Points, in no order, along strands that fork and pass close to each other.
(in the rows, 128 means zero)
Points whose rows are less than 109 apart are linked; no others are.
gafe: [155 191 105 124 101 154  97 104 113 105 196  63 162 142 114 178  91  81
 163 133 105 157 119  96 121]
Zezeg: [ 81 144 155 115 118 123 112 146 162  97 133  97 129  64 195 103 123  99
 181 108 117  53 139 166 139]
koped: [100 214 110 154  96 106 177 127 140 147  94  98 114 133 118 153  47 153
  85 102 118 177  24 129 120]
vep: [129 114 167 209 140  82 158 111  99 113 121 112  94 108 141 151 144 147
 100 111 109 115  87 121 146]
Kasek: [164 194 111 158 110 144 118 137 151 108 178  69 140  97 156 153 108  94
 143 109 106 121  80 116 150]
Kame: [175 107  95 167 131 148 149 135 122  94 165 112 126 143 108 147 179 108
  99 167 139 165 148  79 119]
tiri: [114 155 119 100 118 130 138 133 179 143 111 133 151 123 140 153 128  86
 168 150 114 126 141 147 160]
nin: [134 116 152 164 141 109 124 142 147 143  98 146 105 122 173  95 164 189
 122 114  94  74 123 132 155]
gipo: [132 107 153 131 135 114 120 127 156 110  95 145  96  94 152 137 167 105
 131 159  93 117 154 143 170]
zimoz: [114 156 160 115 125 120 125 107  86 125 145 101 147 138  99 147  89 131
 163 114 161 129  99 125 124]
fisut: [124 129  80 102 126 138 147 166 199 134 124 147 168 128 138  60 127 139
 134 186 138 136 172  96 115]
Busu: [126 102  83  77 116 169 106 134 170 189 137 170 163 159 128  82 149 116
 142 113 136 167 160 145 116]
bizar: [101 100 162 133 154  87 168 125  66  74  95 160  90 109 115 148 159  96
 105 150 144 125 157 134 115]
vefur: [ 99 136 154 122 130 106 140 140 168  95  89 125  98  66 165 152 145  76
 143 144  90  93 138 155 175]
vid: [163 113 153 177 160  87 159 102  84  69 131 107 115 134 138 173 124 156
 132 185 122 112 145  93 149]
guz: [112 104 137  68 121 112 107 149 161 122 104 130 149  98 179  80 108 121
 184 138 147  74 184 167 107]
vun: [159 101 142 155 169 100 149 109  94 102 148 138 129 147 135 136 145 162
 135 178 132 124 174 105 134]
zumag: [138 199 107 141 103  94 143 124 176 173  67 133 113 127 139 158  62 137
 141 152  99 141  77 144 165]
daged: [ 78 138 171 116 116 108 126 133 128 104 108  95 129  84 164  92 106 131
 160  86 144  69 108 154 127]
fano: [ 93  81 167  83 127 130 103 139  62  84 144 138 119 111 133 115 129 118
 121 101 162 107 162 173  88]
lov: [100 203 121 159 109 101 185 142  98 111 111  99 128 141 124 148  78 168
  77  95 132 170  40 108 101]
mepi: [170 165 118 146 136 101 137 107 156  97  84 125 123 123 158 164 127 142
 147 220  74 134 149 108 183]
laduz: [131 126 173 198 135  90 157 128 119 134 104 118 100 114 164 121 142 180
 109  98 101  80  83 117 166]
Tadim: [177  97 147 160 127 163  78 131 123  96 201  73 113  87 131 138 147  75
 153  66 103  74 118 136 127]
ripif: [117 104 128 107 162 128 153 110  94 137 120 175 137 180 103 134 147 161
 112 164 170 168 160 128 105]
Tedev: [151  83 126 134 114 166  95 139 140 147 164 141 115 113 147  95 180  99
 108  96 115 123 136 140 134]
kog: [147  58 156 168 149 113 138 131  66 123 136 164  84 147 131 133 175 163
  63 102 138 120 128 121 115]
Mas: [139 104 122 114 149 165  91 130  80  76 195  76 152 122  75 122 146  83
 146 100 156 119 149 106  62]
mapok: [173 148 129 159 137  91 162  94 113  56 113 116 119 125 147 182 122 152
 133 212 105 142 155 100 158]
Zas: [ 70 110 179 110 130 103 139 132  53  96 113 126 110 110 120 102 120 128
 119  86 166 107 113 167 100]
lek: [175  86 130 156 156 117 156 117 105 135 124 153 128 173 124 127 163 185
 100 164 115 140 163  84 125]
vemu: [122  88 163 157 141 103 166 132  53  57 138 125  92 115 126 123 162 122
 106 139 154 122 150 124 107]
nugit: [125  75 136  88 107 138  78 126 106 200 113 167 102 140 139 102 126 173
 108  98 134 142 154 175 118]
vetuv: [143 106  87 116 115 189  85 121 172 175 170 142 178 150 120  74 148 138
 146 111 115 144 139 101 127]
suver: [ 88 190 150 144 114 121 135 120 157 136 128  91 132  74 151 159 107  69
 141  88 101 116  83 145 159]
mak: [122  95 143  95 115 129  89 125 125 159 106 171 100 117 131 144 163  79
 119 120 115 138 149 179 132]
Tafu: [113 120 106  91 128 163 137 139 152 168 122 180 127 149  81 119 174  88
  91 132 142 193 133 130 116]
safab: [147 116  59 121 137 157 119 141 180 125 151 147 175 117 131  65 146 143
 135 181 126 134 172  63  94]
rok: [ 69 193 130 159 107  77 171 116 150 115  66 104  90  46 121 171 117  66
  83 136  92 145  75 132 153]
muze: [156 133 116 115 127 157 144 120 135 101 164 122 151 139  98 164 155  79
 113 178 145 175 156  95 125]
kefut: [ 69 140 133 133 152  74 176 142 100 189  42 188  90 152  73 151  98 141
  98 126 138 133  91 154 115]
Nub: [137 169 126 114 121 124 140  93 116 118 151 126 141 157  86 188 113  93
 128 175 139 202 138 113 139]
Kas: [119 128 170 137 146 106 136  90  59 107 127 132 124 140 102 169 120 119
 153 133 141 142 136 130 129]
sifi: [159  59 108 135 131 166  88 145  90 109 178 121 123 126 124  83 170 139
 105  91 151 110 162 125  75]
tek: [162  38 117 151 131 152 111 145  70 124 153 144  90 124 132 103 176 163
  75 104 142 122 162 130  94]
vide: [154  44 155 108 116 117  79 126  87 107 127 151 108 108 171 110 131 184
 124 127 123  98 191 157 122]
Bok: [132 161  87  91 138 143 128 127 135 150 149 130 166 185  91 125  84 171
 155 159 159 178 129  94 116]
nol: [ 78 147 137 147 124  96 162 141 146  93  80 112  87  56 138 163 153  67
 105 128  89 107 111 136 165]
meb: [187 142 116 175 137 139  98 126 161 128 166  91 129 135 160 110 148 166
 144 112  98  93 108 109 166]
gup: [114  99 188 113 145  89 121  90  58 111 110 150  94 115 109 157 141 113
 134 135 136 138 155 155 130]
Desug: [113 172 117 121 118 113 127 107 161 169  85 133 137 144 113 143  92 121
 167 140 120 131 105 154 164]
Reg: [106 141 116  81 134 140 141 124 136 160 126 153 143 182  78 132  95 141
 151 136 173 174 117 140 123]
fovu: [126 140 128 138 138 136 126 135 115 108 151 100 136 141 139 109 116 173
 122 134 138 102 118  90 119]
sok: [158 148  98 131 114 158  98 134 179 150 152 109 164 128 141  91 137 151
 149 124 110 122 128 110 142]
zedop: [191 156  62 142 138 161 116 125 113 116 178  91 160 169  88 138 107 145
 110 142 134 170 111  54 102]
vifim: [112 108  99  97 156 134 162 132 151 178 108 169 144 192 111  93  98 216
 129 149 150 139 133 112 121]
gagik: [106 149 133 147 140 102 158 147 120  97 120 116 139 131 150  94 102 202
 124 128 150  85 105 110 112]
foruz: [166 168 110 140 124 107 126 114 185 133  99 135 126 133 153 150 129 143
 131 186  91 152 119 107 187]
Foziz: [122  81 140  78 109 127  80 117 104 180  87 194 111 131 118 128 123 129
 120 103 142 149 157 189 146]
kon: [ 88 175 142 119  98 131 125 116 144 149 138  96 167 109 122 159  87  68
 162  73 117 122  66 152 141]
revav: [167  98 100 111 137 166  99 127 148 111 182 101 166 119 135 109 161 103
 158 136 126 117 180 104 106]
tuk: [141  61 136 114  94 160  73 155 114 170 139 160 106 117 148 100 145 139
  79  95 123 140 156 159 134]
Kazev: [119 138 134 134 118 132 122 146 174 148  93 145 127 122 166  69 129 183
 132 116 126  97 124 132 146]
budu: [ 83 171 129 141 135 100 198 149  91 124 100 113 123 145 113 140  58 176
  85 120 157 135  62 116  99]
fugoz: [157  80 152 196 155 109 165 131  60  79 147 123  96 128 117 147 171 148
  88 117 135  98 134 100  97]
Ripa: [127 103 138  69 125 120  91  92 162 145 103 150 147 121 152 111 103 144
 205 145 132  98 201 172 127]
sezo: [ 81 184 113 112 118 116 173 150 143 117  89 126 129 119 109 147 122  52
 111 144 145 145 119 150 125]
tuva: [160  81 157 145 123 150  86  94 112 124 181 101 112 102 121 158 153  54
 154  80 108 127 117 151 146]
bod: [140 111 104 139 115 163 120 160 145 134 166 134 126 145 118  67 185 125
  78  99 131 141 112 102 120]
mir: [130  75 141 113 145 130 124 140  99 176 123 178 139 171 147  97 112 227
 121 109 133 107 161 123 102]
ganad: [155 160  99 126 132 146 118 126 127 113 152 108 161 167 109 137 103 152
 123 154 134 151 116  91 119]
dob: [139  87 133  69 112 143  67 110 156 166 120 148 146 126 155 128 130 113
 171 124 108 108 194 178 146]
kud: [198 151  78 179 143 155 138 127 102  97 183  96 128 142  80 153 154 133
  94 137 131 161 117  68 106]
Vela: [151 169  89 133 125 124 152 143 186 162  97 138 144 165 147 100 104 200
 108 159 117 131 103 104 153]
Namu: [119 144  91  89 117 140 143 143 183 132 112 140 167 131 141 103 127 113
 152 169 124 123 169 124 128]
Fem: [107 110 120  99 121 153  93 151 184 189 114 158 121 116 153  93 140 105
 132  87 107 109 131 176 146]
vul: [101 140 139  90 118 123 120 165 190  97 134 112 161  87 178 101 102  87
 184 144 124  65 159 154 111]
sepel: [137  91 135  91  99 157  53 137 172 181 128 148 129 111 174 110 146 108
 149  94 101 100 162 183 141]
kito: [118 131 121 124 113 117 111 147 196 196  73 158 109 135 153  84 125 153
 144 113 117  92 117 160 160]
Nel: [145 189 136 115 116 140 120  84 110 107 175  85 171 141 101 188  88  96
 163 152 116 180 125 120 143]
med: [117 202  76 136  96  98 174 145 168 162  74 126 116 130 145 146  67 134
 109 134 116 161  47 128 144]
fipap: [155 181  95 134 118 124 129 132 216 177  93 144 143 146 147 116 128 163
 139 163 106 132 126 121 188]
Kipir: [ 97 121 134 105 127 127 157 138 117 132 101 182 107 140  86 157 169  51
  87 140 148 188 146 137 109]
zoz: [ 70 120 150 107 122 102 134 143 104 125  89 135 116 116 149  86 107 154
 142  90 164  82 116 162  93]
riki: [ 91 151 138 103 146 120 161 110 107 151  87 153 129 166  80 158 107 121
 135 150 161 177 105 133 125]
lisi: [ 95 110 134  89 146 130 144 129 111 121  95 164 131 145 119 107 119 124
 121 136 165 133 158 149 100]
kubi: [134 116 137 175 120 139 137 151 121 128 132 125 117 130 116  97 161 114
  74  94 143 137  92 105 116]
dozu: [ 95  99  93  64 117 169 120 138 163 179 115 179 135 152 101 111 157  70
 112 114 155 160 157 163 108]
vef: [ 76 171 146 175 112  80 163 117 129 141  74 123  89  84 104 172 114 110
  81 116 104 153  53 130 137]
zesu: [194  94 135 135 146 144 110  83 122  91 184 105 128 119 124 161 158  90
 189 155 122 133 178 121 155]
suzu: [173  91  60 130 151 182  84 134 159 118 178 120 170 117 135  84 166 126
 151 157 106 129 188  70  88]
Puza: [117 138  96 124 149 110 176 156 162 153  96 158 153 176 149  98  88 226
 108 164 131 103 123  90 114]
retin: [ 75 168 130 127 139  97 188 153  97  84  92  98 141 124 145 104  70 193
 123 138 163 106  95 113  86]
Miris: [ 97 185 111  84 108 135 153 153 165 135 127 121 159 132 116 151 104  63
 148 139 132 148 122 151 126]
pudov: [107 167 147 118  97 158 105 123 130 165 162  93 165 138  98 152  89  81
 148  84 129 168  57 139 124]
dem: [128 165 142 162 104 131 129 143 160 116 136  77 123  81 158 137 116  88
 112 109  88 117  81 126 168]
beki: [141  75 147 113 129 127  98 118  94 123 130 147 123 134 163  92 128 200
 135 112 142  92 165 133 109]
fakob: [179 157 130 182 139 130  95 132 115 114 181  54 138 118 136 116 114 181
 159 102 110  74 102  89 146]
maz: [ 80 147 142 124 127 116 165 140 135 119  84 156 107 115 128 121 135 101
 122 132 143 122 129 152 122]
sodus: [115 106 128 114 166 145 129 136 129 179 143 155 148 196 115  94  97 228
 120 100 131 115 124 116 108]
lubin: [142  59 171  97 120 127  84 120  52  81 157 116 112 101 149 125 133 132
 135 112 152 105 191 156 107]
fudo: [ 69 149 112 118 160  97 184 133 112 158  62 171 101 163  71 164  82 126
 118 152 168 148 102 156 126]
dib: [ 99 131 148 178 125 121 159 135 107 115 118 120 111 125 129 123 156 148
  68  99 137 129  76 110 121]
fafa: [167 200  92 143 100 142 103 117 148  83 188  66 161 120 150 151  94  88
 153 140  95 130 115 110 131]
Gebin: [164  83  99 131 150 169  92 138  79  91 178  99 127 124  96 105 165 115
 122 103 157 111 160  88  67]
gogik: [180  96 157 140 137 141  90  84 119 127 169 107 123 129 125 173 157  86
 164 121 102 127 147 140 168]
diga: [ 96 103 167 130 132 124 150 111  91 130 136 168 105 145  68 155 173  60
  89 127 139 193 117 131 109]
Soti: [187  76 109 122 137 145 123 106 134  80 173 111 145 125 126 136 162 112
 157 163 121 127 194 103 123]
vupo: [ 79 146 153 162 132  93 147 121 117 175  78 160  83 118  87 159 118 130
 106 107 120 122  63 137 125]
vasa: [113 182 131 104 116 153 107 105  99 148 169  87 169 156  83 148  66 127
 165  98 154 156  67 122 133]
fak: [176 131 137 176 138 150 108 124 112  83 182  58 119  95 129 144 135 119
 164  79 126  73 107 115 138]
maf: [131  72 163 139 128 116  91 121 133 135 114 163  70  93 138 157 177  85
 101 120  98 128 142 172 162]

A fork is a point with three links. Follow the links from the first point to the second and name the forks in between, in order.
sezo; revav: tiri
safab; gafe: tiri > ganad
retin; gup: ganad
Kasek; Namu: ganad > tiri

A fork is a point with three links, a tip a point with one. Leave the first point through the second and follow the links. Name the first fork or tip that comes.
beki; mir: lek
gipo; vefur: ganad
budu; lov: tiri
zimoz; Kas: Mas
fakob; meb: diga

Follow the links from the first point to the second, and from the first to the third. Name the last point that the two ways share.
dozu; sezo; zumag: tiri
maz; vetuv; muze: tiri
fisut; Reg; fafa: ganad
kon; zumag; Reg: ganad

Name the points in between on the shortest way along the links from the first point to the second, in order.
kito; vifim: Fem > sepel > dob > Ripa > guz > vul > Zezeg > daged > zoz > Zas > fano > lubin > vide > beki > mir > sodus
Nub; maf: muze > Kame > kud > zedop > ganad > Bok > Reg > riki > fudo > kefut > vupo > vef > rok > nol > vefur > gipo
sezo; lov: Miris > tiri > Desug > zumag > med > koped
kon; ganad: suver > dem > Kasek > fafa > gafe > Nel > Nub > muze > Kame > kud > zedop
fovu; med: gagik > retin > budu > lov > koped
Fem; rok: kito > Kazev > nin > laduz > vep > dib > kubi > bod > Tedev > tuk > nugit > Foziz > mak > maf > gipo > vefur > nol
